Points on a hilly landscape, in no order, each with its height.
A ball rolls from a point to whichever of its 2 nearest points has the largest drop for the distance, and stops where none of them is lower. Distance is the straight distance between rows; heights are no part of it.
J_355 height 3.56: [105 128 135 139  99 118 134 124 146 111 113 122 115 106  83 123 120 130
  99 118 150 131 133 114 116 135 102 139 102 112 134 134 129 163 133 123
 123 132 104 173 122 130 143 107 104 148 131 128 125 139 109 136 155 113
  95 122 120 151 125 141 115 150 146 122 156 115 109 149 123 137  95 102
 158]
J_198 height 2.88: [177  81 129 164 179 174 127 110 158 120 140  60 127  76 135 131 126 110
 143  86 120 145 146 124  45 109 112 127 125 127 155 159 123  99 109 120
 123 142 127 108 105  86 191 160 106 153 137 107 140 113 158 117 152 161
 154  89 170 112 168 121 108 116 146  77  94 150 154 124 110 152 141 158
 123]
J_211 height 0.85: [156 169 133 132 150 161  59  49 112 210 112 164 119 148 201 107 141 104
 123 188 151 118 133 155 153 136 166 126 147 124 171 108 134  69 127 124
 196  99 165 138 131 117 111 167 199 157 109 138  94 119  88  96 118 122
 104 119 110  95  90 178 131 127 105  91  97  97 124  86 139 103 193 140
 163]
J_632 height 2.12: [138 163 143 138  98 180  87 147 126 132 118 157 159 161 146  93 144  79
 125 170 164 165 105 134 129 101 146 164 146  98 128 123 163  91 140 110
 248  99 133 193 164 136 138 134 147 126 121 127 140 166 124 136 146  97
 151 168 152 150  98 192 112  88 117 124 148 144 111 117  75  76 160  99
 113]
J_627 height 1.79: [139 113  66 170 103 116 108  88 170 105 117 148 128 138 155 115 133 121
 123  83 173  70 112  87  40 111  84  97 146 168 183 120  99 116 138 107
 134 160 146 108 125 187 190 172 165 133 134 156  94 115 101  99 161 113
 101 108 151 101 136  73 138 127 160  94 118 137 135 108 166 116 158 158
 128]
J_463 height 5.36: [128  94  97 131 111 113 164 137 214  83 161 108 121  92 113 106 105 113
 137  84  82  71 147  94  66 119  52 157  94 105 148 134 143 141 133  43
 104 154 132 100 131 154 181  74  82 151 101 131 125  81 189 166 129 131
  53  99 149 152 134 112 114 147 176 119  97  96 161 134 160 159 100 143
 131]
J_447 height 2.06: [129 146 149  91 175 175 110 132 123 133 160 142 130 104 123 144 145 135
 134 151  98 145 159 145  69 110 137 119 131 117 105 145 169  85 130 110
 197 132 137 118 130 127 196  82 102 120 129  90 139 142 130 141 100 131
 139 118 147 129 122 112 166  89  65 107 141  78 111  69 106 112 176  92
 128]
J_914 height 4.52: [132 106  96 124 110  77 181 159 200 118 166  91 165 133 133 106 130 145
 126 104  95  62 169 136  70  87  90 132 108  99 125 147 162 113 120  58
  97 155 156  68 141 167 176  89  80 111  98 116  96  61 187 198 121 148
 109 130 152 123 125  98 142 155 154 129  89 121 128 141 150 111  92 141
 133]
J_94 height 7.27: [178 167 170  92 159 109 117 137 139 142 136 102 139 123 156  68 146 158
  96 166 157 176 173 166 129  94 149 101 139 122 135 184 129 126  89 183
 173 126  82 116 148 104 145 140 127  57 156 126 104 167  83 137 110 133
 163 122 164 106  97 173 139 127 142 119 137 119  86  74 118  49 152  97
 118]
J_516 height 5.07: [ 99 137 123 147 145 134 148 135 119 148  95 111 110  86 117 168  99 145
 108  85  76 120 104 102 152 182 157 133 125 149  94  90  83 149 169 131
  71 131 167 142  95  89 128 137 163 132 111 140 115 115 122  96 108 122
 153 123  98 100 156  91 129 133 118 149 139 129 168 145 137 181 127 192
 123]
J_245 height 1.43: [146 109 130 159 139 180 108 115 133 134 117 126 130 117 140 109 133 113
 103 140 175 155 104 123 106  93 128 144 123 111 130 108 140 106 116 119
 201 121 141 167 133 109 139 160 138 135 127 137 157 156 116 118 161 128
 152 137 144 133 118 191 111 106 139  97 133 139 117 118  96 116 138 138
 116]
J_11 height 4.46: [154 138 111 111 121 124 138 129  96 101 129 111 146 138 131 144 100 142
 129 136 152 133 135  94 159 113 144 118 124 142 118 145 146 121 131 154
 127 142 101 151 175 113 113 124 133  90 175 149 150 148 162 130 131 124
 164 159 120 147 123 150 121 108 134 143 124 147 124 110 106 125 143  75
  91]
J_936 height 4.19: [116 112 153 111 170 215 133 136  85 142 130 137 165 156 130 138 117  98
 175 134 100 172 169 163 146 107 184 149 147 121  81  86 142 114 111 138
 145  87 147 108 133 104 116 116 119 136 128  75 201 150 181 103 109 162
 204 150 133  88 120 138 126  84  92 133 127 164  98 116 107 168 124 150
  81]
J_970 height 5.60: [144 111 105  97 137 135 132 123 132 147 115 136 125 183 127 117 133 140
 123 132 148 118 167 140 114 106 143 106 128 136 121  98 109 130 142  92
 124 108 169  80 101 179 140 159 162 138 123  97 115 125 129 105  82 133
 152 151 105  85 120  92 114 131 136 149  99 158 122 158 152 113 125 172
 114]
J_160 height 1.44: [138  99 143 165 144 101 149 160 150  92 169 116 142  53 116 125 132 149
 132 102  82 113  95 142 117 144  97 147 125 146 144 163 146 161 119 134
 108 149 136 115 162  80 151  92 114  94  97 161 136 104 144 152 143 177
 112 109 125 159 113 168 134 160  99 104 149  63 160 107 122 139 121  77
 136]
J_898 height 3.49: [110 120 137 138 101  74 163 180 180 151 145 120 149 151 151  82 142 131
  98 114 101  72 144 180 127 121 123 113 110 135 109 163 167 120 102  99
  96 160 148  56 153 135 134  95  75 106  77 115  75  85 149 210 117 135
 129 141 125 120 135 110 157 186 160 134 129  83 105 152 160  92 103 132
 150]
J_692 height 4.71: [166 104 125 102 119 109 155 166 143 110 137 100 143 181 104  55 136 141
  93 167 180 122 165 161 124  85 129 108 134 125 116 130 135 158 119 129
 128  99 119 104 115 170 130 175 139 100 149 100 114 133 119 121  96 155
 174 160 135  77 111 118 100 127 152 160 113 164 101 138 144  67 108 120
 118]
J_942 height 6.45: [115 126 144 176 120 141 132 124 123 164 141 142 116 117 114  95 164 132
 108  83  97  89  95 155 119 129 119 135 143 164 126 130 157 136 127 101
 134 145 124 135 147 123 126 152 141 141  96 125 127  99 108 140 141 148
 160 118 109  66 173 147 136 127 153 154 141 116 132 150 129 133 166 180
 130]
J_575 height 5.75: [154 123  91 158  81 101 140 115  96  97 131 102 142 188 136 144  93 165
  94 128 183 120 122  99 146 124  96 102 143 170 138 165 103 164 129 170
  61 136 112 161 124 147  67 188 155 133 173 193 116 120 155 103 157 132
 137 115 119 148 128 121  99 151 142 149  93 149 151 146 147 120 135 100
 128]
J_782 height 6.49: [138 129 111  54 135 137 115 123  95 125 113 155 115 197 144 179  75 124
 173 149 155 140 166 114 118 143 162 114 131 151 103 124 122 136 128 140
 103 120 170 105  89 164 120 155 150 148 160 101 130 130 159  93  94 121
 141 155 104 127 108  97 118 120  99 155  95 154 136 126 136 125 137 122
 102]
J_726 height 5.18: [117 126 111 129  93 142 139 100 113 116 100 107 103 148 110 103 124 123
 103 185 178 168 122 125 166 128 120 139 131  78  98  93  78 177 168 152
 116  88 125 184  78 124 102 148 158 168 154 150 142 126 128  77 139 123
 115 135 117 133 103 154  95 137 130 130 140 160 118 175 132 139  79 152
 125]
J_196 height 6.50: [129 165 162 128 111 129 128 181  91 121  99 143 143 156 148  62 144 129
 108 184 151 187 134 191 206 126 158 125 106 107  95 140 148 137  99 178
 191  96  95 144 166  87  85 124 152 101 148 104 134 151 141 129  97 134
 194 165 116 133  93 158 118 121 114 143 161 102  85 129 131  89 111 118
 112]
J_216 height 5.29: [ 77 123 132 147  97 124 167 194  98 109 144 136 129 108 106 138 140 172
 116 107  87 106  66 110 176 144  74 163 119 122 131 126 125 161 142 111
 100 153  87 171 150 115  69 105  97 122  96 164 131 161 110 163 154 123
 102 145 103 168 162 123 119 141 121 178 142 107 128 179  84 175 109 137
 133]
J_895 height 4.94: [102 177 154 132 103  94  83 122 154 152 103 137 132 109 114 115 142 137
  97 141 168 185 152 156 121 148 129 101 105 103 150 147 128 116 104 156
 168 119 111 163 155 132 149  91 135 109 144 124  93 121  74 141 132  75
 119 101 155 152  92 164 170 151 140 108 172  87  91 112 160  73 130 109
 177]
J_661 height 3.02: [168 101 122  98 166 151 123  89 151 120 158  83  95 171 136 113 174 112
 141 141 148 128 174 121  97  99 103 132 169  83 166 133 120 113 115 112
 110 124 113  68  92 151 133 175 106 122 165  92 135 104 139 131 126 172
 108 132 178 101 186  78 116 111 116 123  88 207 146 151  88 139 118 129
 116]
J_484 height 2.24: [143 172 107 129  92 180  92 103  93 135 118 177 144 171 173 135 114  94
 115 180 179 162  93  88 123  99 160 137 170 123 100 122 148 101 152 136
 203 103 164 194 150 133 122 127 168 137 140 174 124 133 141  98 155  87
 143 140 123 172  71 167 137  86 109 130 137 119 117  92 109  79 177 137
 104]
J_753 height 3.15: [128 120 151 109 196 176 122 130  90 133 163 126 128 130 143 151 146 140
 157 140  85 135 158 149 112 103 154 122 148 114 103 131 164  92 106 125
 145 136 135  84 126 104 144 105 105 114 136  81 173 139 161 138  98 165
 177 135 134 117 154 113 152  79  75 121 125 131 133 103  93 141 155 136
  98]
J_261 height 6.76: [132 180 131  78 119  77 139 123  80 158 130 147 142 148  72 151 124 130
 152 170 147 158 156 139 153 132 150 111 150 155 106 123 148 159 114 171
 138 109  86 136 149 153 125  92 152 119 172 126 129 135 112  94 106 119
 141 131 126 103  92 125 132  89 106 165 136 119  97  88 159  88 168  81
 119]
J_251 height 4.51: [136 176 145 132 120 101  77 126 160 156  97 126 131 118 135  98 130 125
 102 130 192 189 168 141  74 145 122  87 109 149 176 187 121 119 115 168
 166 141 104 162 147 124 161 131 160 105 137 154  80 114  79 120 129 104
 129 103 175 100 106 178 140 150 164  90 131  96 117  89 152  66 146 127
 175]
J_967 height 1.70: [157 104 116 119 170 162 108 110 122  87 136  86 110  97 143 150 122 115
 156 156 140 184 145 124  86 104 129 132 132  65 125 146 138  86 103 169
 145 129  89 154 115  77 144 129 104 139 183 103 161 139 179 112 130 142
 154 122 180 168 158 126 106  71 100  89 100 164 154 108  75 146 114  93
 105]
J_789 height 5.42: [105 174 174 114 113 134  83 102 116 165  84 147 110 126 123 116 141 115
 109 158 147 201 143 182 157 166 161 137  94  79 124 118 113 121 111 173
 183 104 127 155 140 111 120  98 136 135 144 103 112 140  94 117 105  94
 105 114 113 161 103 137 164 160  95 111 191 101  83 137 131 110 114 117
 176]
J_441 height 2.79: [173  79 120 198 144 155  98  90 135 144 140  89 134 106 150 104 137 115
 134  90 150 136  94 118  66 107 121 134 146 131 185 155 101  90  82 140
 144 130 132  85 112 117 143 215 138 135 148 128 125  94 132 111 181 146
 152  90 158 119 175 134 130 130 168  85  77 186 153 160 123 114 152 232
 123]
J_649 height 4.14: [123 103 116 137 142 198 146 125 122 134 100 119 142 138 110 163  96 119
 128  81  87 136 122 100 117 148 143 139 121 144  96  87  76 144 177  95
  85  89 191 133  81 132 148 151 147 123 102 127 144 117 162  74 127 120
 173 109 104 103 144 109 111 105 136 155 122 181 154 156 142 195 126 228
  89]
J_562 height 7.26: [146 172 130  90 147 116 116  77  99 171 135 139 115 136  93 139 123 117
 144 172 163 148 153 120 126 118 148 147 157 141 115  80 123 140 158 156
 170 100 110 159 105 156 136 125 170 165 154 115 131 154 112  65 112 132
 104 131 136  95 100 146 113  79 107 125 114 149 116  84 126  94 163  97
 139]
J_873 height 4.48: [ 99 129 155 133  91 135 132 180 104  95 147 132 150  91 122 157 119 179
 112 125 103 131  96 117 169 143  95 152 101 106 131 135 153 130 120 126
 145 148  92 168 205 119  94  69  98  94 128 151 144 158 121 165 149 102
 113 150 114 211 119 136 147 146 102 144 158 103 130 143  69 154 130  49
 147]
J_87 height 4.41: [120 122 121 165 103  57 165 178 159 143 126  97 182 127  66 105 134 142
 102 100  99  93 138 168 128 120 114 123  92 172 109 142 163 187 122  87
  60 119 106 144 173 129 125  81 108 101  82 135 115 112 118 152 134 173
 119 143 120  82 115 152 148 141 166 122 154 107 123 132 167 136  92  76
 158]
J_113 height 3.73: [ 94  88 127 159 119  84 191 153 172 102 158 105 113  98  95 138 111 160
 110  84  50  83  82 104 161 159  68 156 140 163 144 128  74 192 157 113
   4 163 113 104  88 117 128  88  93 134  61 151 131 118 138 137 149 154
  63 108 121 147 176 101 104 165 144 155 140 122 141 157 159 179 105 133
 126]
J_697 height 2.59: [140  77 129 148 148 106 201 155 180  90 180  94 125  79 102 119 108 157
 135  94  62  90 132 136 136 145  97 162 128 144 135 144 113 188 132  93
  31 152 146  90 117 105 153  73 102 110  81 148 155  83 176 141 123 205
  86 109 113 137 146 139 103 171 111 126 129  99 160 132 153 161  95 104
 125]
J_106 height 5.91: [134 129 140 132 134 139 160 144 138 104 102  99 116 106  78 112 133 126
 105 152 129 175 127 138 166 165 145 139 115 105 104 111 107 191 144 146
  76  90 109 149  85  93 132 135 137 125 121 109 152 118 127  90 122 141
 167 133 133  92 155 137  87 134 131 122 143 148 119 163 135 172  64 156
 118]
J_86 height 3.92: [177  70 138 103 146 127 153 136 157 123 146  88 125 171 134  49 165 146
 117 152 150 115 166 172 124  66 108 115 161 101 145 144 125 142 100 117
 108  98 115  53 103 171 118 203 117 102 146  96 137 120 117 147 109 181
 160 132 153  72 156  99 105 142 151 157  98 201 112 167 113  97 107 148
  98]
J_758 height 2.64: [115 126  94 148 116  96 126  85 157 112 127 136 108 124 130 137 134 119
 124  93 155 106 121  87  84 124  97  92 141 152 155 140 113 129 126 123
 106 167 124 120 105 156 153 143 118 145 153 154 103 115 118 129 157 124
  91 109 138 134 134 101 129 141 154 108 137 129 131 126 144 133 125 117
 134]
J_269 height 5.97: [105 133 147 172 120 116 153 179 101 124 157 116 123  92  81 100 160 175
  98 102  93 115  88 133 137 147  94 151 143 156 106 132 148 162 138 126
 114 139  94 162 148  93 106 116 123 109 114 136 136 137 114 128 126 148
 153 135 115 121 177 129 119 100 131 164 152 109 132 146 112 133 154 139
 132]
J_583 height 7.63: [138 191 156  69 137 132  97  92  96 182 125 170 142 121 103 158  95  97
 153 175 147 176 129 132 142 162 180 182 156 123 106  94 117 116 164 152
 209  69 129 196 139 157 134  92 173 180 132 107 141 168  96  68 108 114
  89 127 123 148  59 156 127 100  94 110 132 130 122  84 105  84 174  95
 161]
J_531 height 8.61: [116 105 116 102 168 128 133 108 150 117 107 111  66 138 169 173 119  99
 184 114  99 136 130 125 152 155 150 116 125  96 151 113  72 101 126 130
 107 149 159  51  41 137 116 195 116 165 120 100 143  99 136 138 130 108
 115 117 151 136 178 105  95 140 159 114  75 193 179 155 145 173  71 192
  90]
J_934 height 9.09: [139 126 106  99 132  84 119  87 165 118 132 103  74 163 137 174 129  69
 202 130 128 120 158  95 124 160 117 110 160  92 176 131  93 115 121 143
  93 149 121  59  46 167 117 183 105 173 159 105 115  85 126 138 134 101
  54 107 175 135 178  63  87 135 148 110  68 205 174 155 132 149  76 113
 127]
J_509 height 3.75: [132 126 148 122 125 126 122 157 111  84 124 120 133 105 145 159 106 146
 130 125 127 144 115 121 165 136 137 129  93 122 131 169 158 106 110 153
 118 156  93 160 177  95 104 122 103  95 143 149 150 142 156 166 148 110
 146 147 115 183 134 159 110 150 123 120 119 126 149 138  74 154 114  51
 125]
J_440 height 5.05: [128  96 123 175  99  80 173 164 207 117 152 101 162 116  98  80 135 134
 101  95  65  63 113 129 127 115  72 162  93 157 142 142 159 177 123  56
  51 135 117 110 154 138 142 100  99 127  60 137 140  82 140 175 166 181
  95 118 127  91 136 157 122 163 204 130 134 118 120 156 158 145  88 131
 149]
J_9 height 5.93: [123 171 187  99  97 141  85 160  98 124  95 176 131 154 163 125 137 108
 132 175 132 200 136 182 209 161 182 130  88 100 111 134 131 110  90 193
 166  96 106 138 190 102  85  94 137  99 146 107 129 143 125 141 106  98
 145 140 112 181  85 118 152 146  77 135 189  86  77 133 120 121 114  78
 152]
J_40 height 7.75: [106 134 161  96 180 154 106 101 136 149 109 145  82 119 169 155 149  85
 178 129  81 139 127 157 169 170 176 132 114  94 141 106 147  75 111 132
 151 135 153  83 104  87 101 138 100 154 116  93 138 120 123 169 112 119
 113 125 117 127 165 126 129 138  98 106 122 124 151 125  99 171  89 136
 134]
J_945 height 3.48: [170  96 147 173 160 129 128 129 174 134 127  81 140  76 113  88 131 123
 115  83 128 138 144 144  47 117 114 128 122 167 159 165 133 146 119 119
 133 136 128 120 131 111 193 160 128 129 116 123 135 117 116 122 150 173
 148 102 164  76 141 161 113 131 171  87 124 130 128 108 125 118 131 155
 143]
J_200 height 8.22: [ 98 121 112 133 139 144 117 117 117  93 140 182 141  68 127 182 151 124
 128 124 106 106  68  83 110 122 116 108 142 144 120 128 132 112 143 123
 144 156 130 136 129 127 154  99 105 114 130 168 144 145 115 143 157 104
 113 112 123 168 102 113 166 125  91 121 169  82 145  79 115 152 148 102
 112]
J_995 height 6.02: [106 145 148 111 100 148 129 186  91 141 115 188 162 165 127 115 132 111
 131 145 112 111 100 145 193 129 151 132 113 130  77 112 163 127 149 128
 190  91 163 145 162 132  87 109 148 123 102 131 120 174 114 143  93 109
 164 156  87 131  75 113 143 121  96 194 164  77 101 135 134 114 154 137
 140]
J_239 height 6.92: [144 146 166 135 135 123 117 166 123 141 117 129 139 136 172  35 167 145
  93 175 159 149 117 183 178 102 144 117 120 107 126 148 146 123 101 156
 187 118 105 117 163  99 109 152 143  85 132 118 107 148  92 151 103 129
 188 139 129  98 103 180 143 149 149 140 163  91  91 112 139  45 139 126
 120]
J_359 height 8.12: [173 127 117 104 157 115 121  72 131 135 114  79 104 135 148 112 143 160
  95 191 185 175 152 145 127 109 159  97 140  99 150 135  87 124  92 188
 108 119 120  88 107 132 126 178 127 111 206 126 119 143  91  98 105 133
 137 121 137 127 116 135 163 134 106  92 123 167 125  99 134  80 134 117
 117]
J_238 height 3.52: [120 134 123 136 107  57 170 204 126 135 141 115 162 131  68 125 127 155
 112 113 110 115 155 175 140 124 133 114 107 158  93 131 154 176 109 116
  74 121 118 109 158 128 123  61 107  83  96 115 103 128 123 152  99 133
 135 147 107 138 118  98 149 128 114 136 157  82  96 118 176 109 107  78
 150]
J_213 height 8.18: [132  93 152  94 192 137 141 118 133 142 131 131  98 111 161 153 140 102
 178 106  84 114 154 161 155 138 175 128 125 120 144 119 126  93 111 121
  95 136 131  40  84 124 125 162 118 134 111  79 151 104 140 155 118 141
 145 120 108  85 175 126 107 136 144 129  88 168 162 140 133 165  81 157
  99]
J_221 height 1.05: [116 110 130 149 150 181 124  95 142 118 143 141  88 131 104 128 154  88
 162 104 117 100 105  67  92 110  74 162 160 131 152  83  92 139 166  77
  99 120 126 126  67 154 160 146 119 170 105 122 136 140 125 102 153 128
  56 104 156  91 189 103  81  98 162 130 126 172 132 153 117 190 136 154
 127]
J_730 height 2.05: [141 102 118 131 175 149 148  95 160 100 169 104  71 128 131 143 159 136
 152 115 103  96 138  75  83 110  65 129 153 111 173 125 107 127 143  92
  88 148 112  83  77 149 152 147  93 162 139 113 146 118 142 130 133 148
  68  98 178 117 194  86 108 115 141 124 105 172 156 143 107 174 132 128
 123]
J_453 height 2.87: [129 119 164 118 165 182 105 141  89  88 117 132 114 112 186 152 119 123
 161 138 123 164 121 151 144 130 155 149 123  85 103 151 152  81  90 164
 150 144 103 136 144  80  94 146  95 111 155 128 174 145 170 156 143 139
 169 145 133 165 154 153 104 114  96 104 103 154 142 122  39 167  98  93
  92]
J_410 height 7.32: [ 68 165 110 120  78  94 126 139  99 153 104 167 170 106 112 174 101 160
 104 120 124 108 100 119 191 162 139 128 103 136 101  94 109 118 145 158
 130 103 141 187 160 138  64  83 168 125 129 161 100 168  80 129 122  82
 113 134  74 170  70 128 162 163 117 161 156  88 134 149 160 141 120 140
 175]
J_255 height 7.76: [ 88 148 116 127  53 111 170 155  67 141 112 141 188 137  72 142  88 135
 126 121 113 117 126 104 198 121 124 154 128 134  62  97 131 183 171 141
 125  90 125 190 180 151  62  51 129 118 125 157 130 170 109 119 126 101
 120 155  78 167  71  98 150 124 114 175 186 115  99 147 158 128 130 102
 153]
J_662 height 4.00: [161 136 124 141 131  97  96 128 172 149 100 109 140 113 128  99 127 101
 125  96 163 142 165 136  57 141 151  94 111 155 164 165 136 112  97 127
 150 136 132 123 136 118 171 165 149 113 120 123  98  94 113 136 119 133
 151 126 148  82 137 145 114 152 177  93 102 121 129 123 145  97 135 171
 140]
J_91 height 5.80: [113 159 125 136 111  99 136 131 121 153  93 100 135 113 103 145 109 136
  97 104 119 142 148 133 154 179 174 118  97 133 108 112 133 155 146 142
  88 114 135 164 139  86 109 114 164 125 123 117 121  97 132 112 103 126
 156 144 105  91 137 117 136 145 128 130 139 118 133 156 159 147  97 155
 152]
J_892 height 0.22: [144 145 110 163 149 142  66  59 142 178 112 156 106 114 182  82 142 123
 113 141 173 109 118 136  89 132 131 104 157 144 182 104 119  86 120 123
 186 124 157 115 119 137 139 169 197 146 111 142  83 113  69  90 143 129
 100 117 126  87 114 155 132 139 133  70 102 102 137  75 158  97 176 177
 148]
J_169 height 6.44: [124 102  92 141  69 114 161 124  99 105 125 125 141 194 126 123  95 160
  81 133 185 105 126 115 162 103 108  99 149 164  97 133 114 182 157 152
 101 127 141 154 132 161 101 127 142 126 154 173 113 146 133 102 133 126
 143 142  90 144  88 119 144 134 126 165 151 125 114 134 171  94 153 114
 109]
J_896 height 7.14: [156 132 127  83 131 158 124 106  61 139 119 123 121 224 161 167  88 140
 139 158 146 154 155 120 146 136 165 105 161 156  94 141 138 147 106 178
 107 129 177  91 117 124 112 135 147 149 181 126 137 130 163  99  84 148
 154 149 111 108 104 102 145 103  79 164 127 123 119  92 135 113 185 116
  91]
J_285 height 6.58: [ 79 134 101 113  95  81 126 151  99 121 119 146 121 111 148 197  92 182
 115 110 136 103  89  94 157 162 134 106  99 156 113 120  82 103 127 153
  94 156 118 154 125 128  77 119 139 112 127 160 102 148 115 132 132  72
 129 125  92 202 116 116 144 162 137 152 103 111 150 137 150 117 122 143
 135]
J_515 height 6.83: [108 134 157 153 123 118 112 137 126 165 127 163 138 121 136 126 180 140
 107 105  58  76  80 160 151 155 153 117 111 150 142 138 159  85 121 105
 162 142 160 110 171 102 107 140 134 126  77 111 129 112 104 173 114 131
 162 125  96 105 146 135 168 143 119 158 154  85 136 167 132 130 154 178
 145]
J_609 height 2.13: [156 109 127 149 148 169  95  99 119 125 128 116 108 132 176 101 142 131
 116 129 171 131 113 122 100  80 128 124 129 112 154 144 126  87  89 125
 168 152 141 108 132 119 128 184 121 120 137 134 125 130 138 139 153 128
 159 128 141 142 163 150 142 119 146  95 101 156 131 134  87 109 158 176
 103]
J_748 height 4.24: [106 118 137 150  96 117 142 168 159 116 141 144 133 132 119  83 153 134
 108 125 146  90 111 118 112 101  81 146 114 117 148 146 169 129 120  91
 143 147 101 143 144 153 126 136  96 130 113 134 105 131 119 180 156 113
 105 139 141 134 139 164 111 139 182 135 126 117 108 154 116 113  94 116
 142]
J_288 height 4.39: [107 146 131 115  71  99 126  97 107 127  98 121 141 111  66 146 111 109
 124 148 161 177 139 120 158 135 143 143 118  87  98 103 102 173 168 154
 121  89  98 205 131 145 120  87 127 144 161 136 159 127 109  92 153 110
 110 125 112 155  86 136 119 141 126 126 182 148  82 167 135 139  78 100
 146]
J_28 height 5.19: [106 125 154 107 138 181 127 180  75 120 118 169 141 152 115 147 118  98
 168 126 115 156 123 150 155 135 153 133 127 136  75 104 152 150 140 124
 153 115 149 142 136 114 100 105 106 123 120 126 165 164 143 125 106 139
 167 162 100 141 105 115 124 104  76 159 147 115 106 122 103 159 120 117
 113]
J_241 height 1.52: [151 146 127 145 136 193  94  74  87 174 108 158 152 167 211 122 128 107
 114 205 149 139  96 139 179 111 174 135 149 119 117  86 139  91 130 143
 196  85 170 153 158 109  91 155 177 163 129 170 145 145 127  88 129 126
 154 127 112 120  51 205 144 103 101 114 136  94 120  90 115 107 188 142
 106]
J_999 height 5.17: [167 153  95 132  86 104 115 102  99 120 131 106 146 168 139 160  77 148
 116 119 195 112 155  76 118 108 118 105 133 175 142 169 146 137 125 149
  94 148 102 182 155 151 106 149 155 109 172 172  96 119 153 108 157 104
 137 129 141 123 117 136 106 126 162 123  82 138 130 113 128 113 167  79
 130]
J_628 height 4.76: [ 89 100 140 119 146 106 162 138 141  97 140 106  71  94 138 175 110 158
 146  89  61 104  91  95 170 165  98 133 128 132 133 127  69 147 156 129
  49 179 117  91  65 122 105 128  84 146 104 147 130 126 138 146 137 114
  88 106 134 168 178  93 114 162 153 149 112 147 166 143 134 179  80 138
 124]
J_981 height 5.67: [ 86 103 113 149 112  55 149 140 114 100 125 111  95 110 156 196  95 174
 142  90  93 102  55 108 170 174 109 114 118 162 141 143  49 124 132 176
  59 200 104 116  74 129  75 161 112 140 124 170 106 130 136 139 147  91
 112 103 122 192 166  82 147 178 139 144 101 141 177 136 152 138 100 150
 132]
J_457 height 1.16: [157 145 118  99 166 161  78  85 142 153 142 121 105 110 150 128 143 108
 138 148 158 146 157 129  67 107 151  97 141 100 147 151 153  72 117 121
 189 145 114 120 126 117 189 122 118 130 137 104 117 137 102 138 125 112
 125 122 159 136 133 120 159  92  98  70 107 122 129  78 105  89 188  98
 133]
J_717 height 2.08: [155  98 111 123 169 163 115 119 164 107 138  96 102  78 125 128 138  88
 149 129 143 149 153 128  48 111 103 124 116  87 155 136 148  94 124 114
 164 139 103 143 109 102 189 116  91 163 126  88 135 125 147 131 134 128
 114 115 178 150 155 118 107 101 124  84 103 132 156 117 102 136 139 101
 136]
J_10 height 3.18: [158 104 102 151 137 184 144 121 100 114 142 121 145 167 103 156 115 129
 144  96 122 131 129  68 103 104 116 140 125 147 118  69  96 132 160  91
 114  81 166 139  93 164 122 166 155 131 148 122 171 132 171  60 116 135
 148 117 136 105 137 112 104  75 136 176 102 197 155 146 129 175 140 196
  98]
J_858 height 7.28: [107 158 150 103 149 105 115 143 123 150 121 157 118  94 113 159 166 121
 143 112  73 118 132 156 142 178 158 124 104 124 122 126 174  96 108 115
 156 126 134 110 155  94 119 100 128 114 111  91 127 109 112 172  98 116
 135 131 110 127 139 101 160 133  92 138 146  70 140 133 115 151 122 122
 146]
J_755 height 7.71: [142 142 124  82 180 138 109  67 108 163 121 114  98 145 136 154 132 125
 154 194 166 177 156 138 131 113 189 125 169  94 114  94 109 112 120 167
 132 105 123  99 100 117 126 144 140 152 179  93 151 157 119  83  89 135
 130 136 139 107 124 123 155  82  68 105 122 169 121  86 116 100 133 106
 116]
J_708 height 7.12: [ 93 126 112 117  81 130 153 136  94 120 140 170 152 153 105 143 112 139
 120 119 134  74 102  98 154  97 105 146 129 161  94 114 129 158 180 106
 124 133 134 177 150 170 102  93 109 129 117 165 125 174 122 139 146 111
 105 158  81 137 102 114 147 122 134 166 164 116 106 133 125 122 148  87
 127]
J_655 height 2.17: [103 105 126 127 125  66 180 181 140 145 159 114 129 135 113 135 127 162
 120 106  82  91 149 177 138 142 136 118 130 152 107 142 123 156 115 109
  49 160 140  59 132 121 112  77 102  94  71 107 101 112 133 176  91 161
 120 147  91 145 154  82 152 168 108 148 133  96 127 162 165 122 113 107
 133]
J_205 height 0.98: [116 147  60 173  90 113  76  67 163 147  88 185 131 145 184  69 122 100
 136 102 176  67 110 121  68 142 114  91 175 157 191 114 104  86 136 117
 172 164 166  99 144 178 169 153 211 132 108 162  65  84  72  92 160 103
  76 119 150  89 120 105 130 149 155  68  95 112 132  87 188 106 163 191
 124]
J_354 height 2.01: [139 129  96 159 120 141 123 113 117 103 135 144 119 131  75 132 138  99
 147 104 126 120 110  67  73 114  67 150 128 165 132  87 101 157 169  84
  99  91 117 179  75 165 147 160 136 144 123 144 131 158 142  66 131 111
  86 103 135  85 150 107  88  72 158 157 122 156 135 134 135 177 138 162
 129]
J_607 height 6.10: [121 179 154  56 128 116 106 152  72 119 116 183 142 150  98 185  89  97
 194 158 145 176 139 127 153 160 173 132 138 134  89 122 150 135 126 175
 139 114 110 151 148 130 123  78 128 128 161 104 142 143 143 112 110 104
 145 152 115 162  90 117 133  83  79 145 137 125  97  94 113 110 137  77
 119]
J_38 height 5.96: [110 108 115 103 132 147 155 135 191  91 148 144 116 108 114 121 131  93
 150 104  71  93 138  99 122 116  78 165  97  80 137 109 135 134 163  49
 121 131 154 106 105 147 161  77  75 151  87 120 149 102 170 168 131 132
  58 128 134 148 128 127 105 140 161 131 124 135 139 159 121 185  70 142
 121]
J_503 height 7.78: [ 68 143 125 121 126 121 120  89 147 136 134 175 129  80 131 160 161 122
 137 109  66  82 109 124 129 161 129 111 132 122 136 131 142  89 136  93
 149 153 154 119 146 136 155  80 111 155 118 132 125 138  90 167 134  97
  65 110 109 151 115 107 184 157  87 114 173  76 139 120 123 162 137 108
 158]
J_98 height 4.83: [127  90 127 190 110  87 156 197 165  81 155 118 165  87 113  80 134 148
 104  97 111  85  84 102 106 114  81 162  92 153 163 166 156 143 122  78
  96 147 105 145 154 123 131 130 101 115  88 143 139 106 154 176 168 155
 127 130 130 136 143 185 116 150 196 134 129 115 125 152 128 121  91 134
 136]

Call two points neighbours if one is among the 2 nearest of the other. Go from one point of each pair to the other, from neighbour to neighbour, staying as low as possible. Name the highest point that can't be avoided.
J_221, J_355 => J_106
J_457, J_892 => J_198
J_160, J_655 => J_440
J_160, J_509 => J_98
J_245, J_892 => J_484
J_457, J_967 => J_717
